A landscape with many peaks, sampled at points; each row gives a point and its height.
A climber steps from a point to the highest of its 2 nearest points, and stops where none of them is higher. Distance is the straight distance between rows; heights are no part of it.
K_978: [111 150 108 167 166 174  88 141 210 136  96  83 121 133 153 133 151  98
  95  87 125]  (h 0.98)
K_630: [101 124 142 128  91 112 148 146 102 139 148 152 138 130 164  93 124 159
 124 170 125]  (h 3.63)
K_928: [107 109 124 142  47 175  98 132 181 127  85 166 115 182 137  42 151 105
 172 112 136]  (h 6.72)
K_340: [ 92 156 166 125 152  88 132 113  91 128 141  94 110 149 127 146 164 123
 133 153 110]  (h 1.50)
K_741: [132 148 142 134 192 108 111 132 142 111 124  70 111 139 141 166 133  90
 115  98 100]  (h 2.07)
K_467: [ 78 100 179 117 147 122 105 123 141 114 122 128  96 134 171 203 160 150
  92  85 128]  (h 4.48)
K_401: [ 83 110 176  83 150 136 132  89 120 139  89  66  86 167 154 140 133 111
 160  80  88]  (h 5.43)
K_492: [139 124 115 125 174 104 130 113 124 107 111 135 111 112 117 166 142 135
 171 117 163]  (h 6.41)
K_215: [138 143 130 117 165  81 142 109  78 103 129 128 117 110 106 165 123 129
 163 144 138]  (h 6.02)
K_974: [116 129 107 176 132 158  87 147 188  96 101 162 130 114 147 132 168 146
 112 129 172]  (h 3.13)
K_149: [150 125 124 121 146  95 150 122  89 117 138 149 135  94 110 147  99 162
 112 138 150]  (h 5.49)
K_284: [104 124 130 161 174 155  94 149 183 121 107 113 127 124 183 167 148 111
  65  93 122]  (h 1.06)
K_515: [123 112 113 140  92 190  87 114 178 129  68 143 115 181 117  57 165  83
 199 106 136]  (h 7.43)
K_310: [149 118  89 175 148 155 108 139 182 102 101 177 143  90 138 120 142 149
 113 120 184]  (h 2.52)
K_81: [102  99 161 108  44 115 141 145 125 182 159 157  92 167 137 134 133 157
  95  98 130]  (h 2.17)
K_740: [ 82 108 180 102  61 132 120 126 140 187 152 122  86 177 141 146 138 147
  91  73 122]  (h 1.98)
K_462: [148 148  98 156 179 120 134 139 129 100 115 129 162  89 142 106 120 113
 148 163 132]  (h 7.21)
K_823: [ 83 117 161 101  81 127 138 123 110 169 127 119 101 175 141 101 150 125
 161 117 108]  (h 6.57)
K_262: [177 136  76 119  95 137 134 133 102 132 197 152 172  83  65 147 105 183
 117 164 147]  (h 4.49)
K_674: [145 141 109 185 179 153 122 163 166 100 131 123 172  91 179 118 122 100
  67 143 109]  (h 3.04)
K_703: [ 83  97 181  99 140 121 128 101 128 121 116 119  81 143 141 189 151 151
 129  78 131]  (h 6.32)
K_123: [118 141 141 155 190 116 101 160 144  79 139 138 145 101 176 183 142 116
  87 147 129]  (h 1.14)
K_54: [117  99 128 109  50 144 130 127 155 149 128 188  87 167 123  94 146 128
 172 104 155]  (h 0.73)
K_422: [107 101 150 110 123 104 135 112 115 137 118 140  98 132 133 157 136 157
 119  95 151]  (h 8.05)
K_873: [139 161 157 141 180  82 115 127 119  95 144  65 116 131 113 181 140  98
 110 131  94]  (h 2.70)
K_945: [ 70 104 150 101  82 173  90 108 189 151 101 106  84 166 154 130 154 131
 131  70 137]  (h 3.71)
K_728: [200 131  72 102 131 143 168 114  92 137 156 117 184  97  61 100  93 132
 156 166 111]  (h 3.87)
K_666: [120 149 113 124 134 107 120 133  94 117 133 150 134 125 126 117 139 142
 184 186 161]  (h 0.02)
K_17: [133 150 145 120 155  91 149 131  82 125 128  84 133 142 127 117 127 114
 130 153  93]  (h 1.10)
K_253: [140 133 131 102 110 125 128 111 136 183 127  70  92 160  87 136 123 106
 120  78 114]  (h 6.17)
K_136: [122 113 119 148 142 142 128 128 154 117  89 151 136 113 173  83 128 142
 132 133 141]  (h 5.04)
K_488: [150 106  86 159 155 161 117 123 188 127  92 147 129  97 129 127 120 121
 113  81 161]  (h 2.16)
K_232: [117 157 101 170 114 135 100 160 136 118 146 160 148 105 148 126 152 155
 114 188 163]  (h 6.00)
K_891: [ 77 129 194 132 148 100 111 121 111 104 140 115 100 148 145 219 164 148
  70 106 113]  (h 2.87)
K_28: [133 107 108 135  66 168 122 133 161 140  88 158 133 162 139  24 129 100
 156 133 119]  (h 5.94)
K_90: [180 145  84 137 177 147 141 130 121  84 168 131 202  47 126 128  72 142
 111 163 108]  (h 5.53)
K_156: [162 141 104 111 118 101 136 126  87 141 160 142 131 117  51 150 122 146
 163 153 163]  (h 4.81)
K_206: [151 108 110 143 190 140 130 122 175 120 101 124 122  96 144 154 111 117
 103  66 155]  (h 1.85)
K_499: [133 154 112 151 187 140 110 136 174 129 111  63 119 125 147 132 135  82
 123 101 100]  (h 1.59)
K_468: [ 98 121 147 126 142 137 102 135 162 133 115 109 106 136 169 154 148 135
  90  95 120]  (h 2.53)
K_614: [ 90 113 165 119  64 113 144 149 111 164 155 154 118 149 152 128 139 168
  85 140 139]  (h 2.78)
K_286: [137 122  96 144  82 154 120 146 154 132 112 154 148 144 127  49 137 123
 146 163 135]  (h 6.49)
K_529: [163 158 134 145 171  96 130 135  75  67 174 125 182  63 117 185  68 144
  82 181 111]  (h 2.41)
K_415: [168 139  70 163 144 163 124 151 138 103 159 142 209  72 134  98  98 153
  88 173 118]  (h 4.80)
K_633: [145 160 133 148 152 108 124 150 108 114 169 117 147 109 119 176 131 142
  74 163 123]  (h 4.90)
K_834: [163 116 117 139 194 116 135 138 136 108 125 129 137  81 135 174 108 122
  89 102 140]  (h 1.44)
K_66: [112 119 126 134 130 115 142 130 116 114 114 153 153 107 177  90 118 153
 133 161 128]  (h 4.32)
K_22: [133 145  93 157  93 143 110 144 144 122 136 164 151 120 126  76 156 152
 139 185 152]  (h 7.51)
K_460: [103 128 122 114 104 123 125 126 111 129 122 158 110 143 134  99 168 141
 188 157 156]  (h 0.18)
K_645: [110 129 182 140 192  92  99 143 122  67 138 121 123 115 173 212 136  98
  71 115 107]  (h 0.04)
K_327: [ 68 109 173  85  79 159 100 108 165 170 124  97  78 169 141 168 144 138
 113  59 118]  (h 2.83)
K_790: [150 141  80 173 161 158 130 139 145  94 102 149 183  84 146  53 109 123
 145 178 125]  (h 6.46)
K_593: [154 149 132 150 189  95 123 134 104  72 151 141 167  68 142 164  85 127
 112 156 136]  (h 1.87)
K_443: [131 124  94 183 146 165 121 137 168 100  82 157 165 102 156  51 121 133
 123 152 141]  (h 5.84)
K_293: [153 142 115 112 138 117 157 135  77 142 133 108 150 136 112  80 111 120
 156 176 107]  (h 0.85)
K_369: [115 120 177  97  99  87 170  93  68 158 128 121 101 170  88 126 124 128
 144 118 105]  (h 8.30)
K_76: [122 132 115 107 137 150 115 105 155 166  95  86  96 155 116 128 142 101
 153  82 132]  (h 6.84)
K_571: [139 100 116  86  66 162 146 121 143 191  96 129 113 188 116  69 105  67
 173  93 117]  (h 1.24)
K_500: [176 149 128 112 175  91 165 102  55  85 145 111 173  95  91 138  63 136
 138 172  94]  (h 3.40)
K_953: [168 136  98 161 166 152 149 152 149 113 136 119 187  81 155 100  93 118
  74 140 101]  (h 3.97)
K_944: [180 129 111  98 141 112 179 108  56 121 140 115 170 107  84 104  83 132
 138 164  98]  (h 3.66)
K_901: [ 75 100 141 104  89 174 112 108 164 149  79 114 100 167 166  86 149 117
 162  94 115]  (h 4.68)
K_766: [188 129  68 117  92 158 141 136 120 138 166 146 174  88  75 100 109 149
 145 165 135]  (h 4.10)
K_611: [152 115 103 114 124 120 133 121 139 148 118 141 101 118  87 143 145 137
 164 104 174]  (h 6.83)
K_116: [ 73 116 166  90 105 145 128 103 120 159 104  92  88 181 157 109 141 117
 158  97  87]  (h 5.70)
K_399: [103 113 129 120  72 120 125 141 134 148 146 180 106 144 136 109 161 148
 157 138 164]  (h 0.42)
K_806: [149 146 125 116 105 103 144 121  94 163 157 108 106 150  49 139 137 125
 144 128 135]  (h 5.16)
K_536: [129 177 167 147 164  70 123 134  91  90 163  93 129 125 102 197 132 121
  78 158  97]  (h 3.58)
K_29: [136 114  97 119 110 149 121 118 168 162  98 126 107 145 111 109 142 111
 153 103 147]  (h 7.41)
K_576: [164 160 115 130 154 103 146 128  57  87 174 121 184  73 102 143  62 155
 129 197 103]  (h 3.02)
K_420: [108 125 152 100 153 147 115  87 151 149  86  55  90 148 136 146 119  95
 138  58  99]  (h 6.16)
K_193: [ 83 135 189 125 136  84 138 114  88 122 148 112  97 154 131 174 159 150
 110 128 106]  (h 1.97)
K_601: [176 174  92 157 175 132 130 147 117  89 156 110 183  72 116 118  97 124
 142 188 116]  (h 6.30)
K_654: [109 128 187  96 123  84 160  76  82 140 109  87  87 175  84 147 119 125
 118  89  88]  (h 7.52)
K_458: [129  92 144  96  41 123 165 138 111 172 158 177 107 157 118  96 105 138
 128 117 132]  (h 1.67)
K_795: [119 142 111 183 185 143 101 161 161  79 123 149 163  88 189 141 140 117
  93 153 137]  (h 2.06)
K_345: [124  93 130 100  26 171 126 122 162 155 108 184  89 186 131  89 130  89
 189  83 145]  (h 0.95)
K_533: [165 132 110 110 109 106 148 126  72 130 175 152 161  92  72 143  95 176
 127 167 143]  (h 4.89)
K_349: [134  91 105  95  71 182 121 102 157 168  75 149  99 179 116  86 120  67
 202  81 147]  (h 1.11)
K_182: [140 140 135 104  79 115 147 129 123 191 159  89 105 171  56 136 132 110
 123 105 113]  (h 5.59)
K_31: [128 131 130 135 128 105 133 141 119 135 146 129 120 116 122 147 141 153
 106 137 148]  (h 6.43)
K_924: [168 139 135 148 200  90 129 140 114  71 149 120 143  84 126 196  98 111
  91 126 128]  (h 1.49)
K_408: [ 90 133 119 162 126 133  90 156 152 106 123 161 131 121 166 140 176 156
 113 159 158]  (h 4.39)
K_62: [144 105 130  89  49 134 166 127 110 189 135 142 110 171 101  81  99 100
 158 108 117]  (h 1.43)
K_476: [102 123 163  97  91 105 167 122  71 163 144 144 120 168 112 103 135 130
 169 150 120]  (h 7.54)

Two climbers start at each pair of points below. Name the first point that both come to, or write never.
K_529, K_293: K_944
K_156, K_666: K_29
K_630, K_193: never

Call two points neighbours if one is among the 2 nearest of the other. Go from one point of each pair to the other, from neighbour to neighbour, staying as high as possible. Name the lowest point that can't be avoided.
K_462, K_369: K_740
K_422, K_29: K_149
K_462, K_515: K_834
K_422, K_369: K_401
K_515, K_22: K_28

Where does a climber stop that starts at each point below?
K_460: K_462
K_17: K_422
K_924: K_533
K_834: K_22
K_284: K_422
K_645: K_422
K_614: K_462
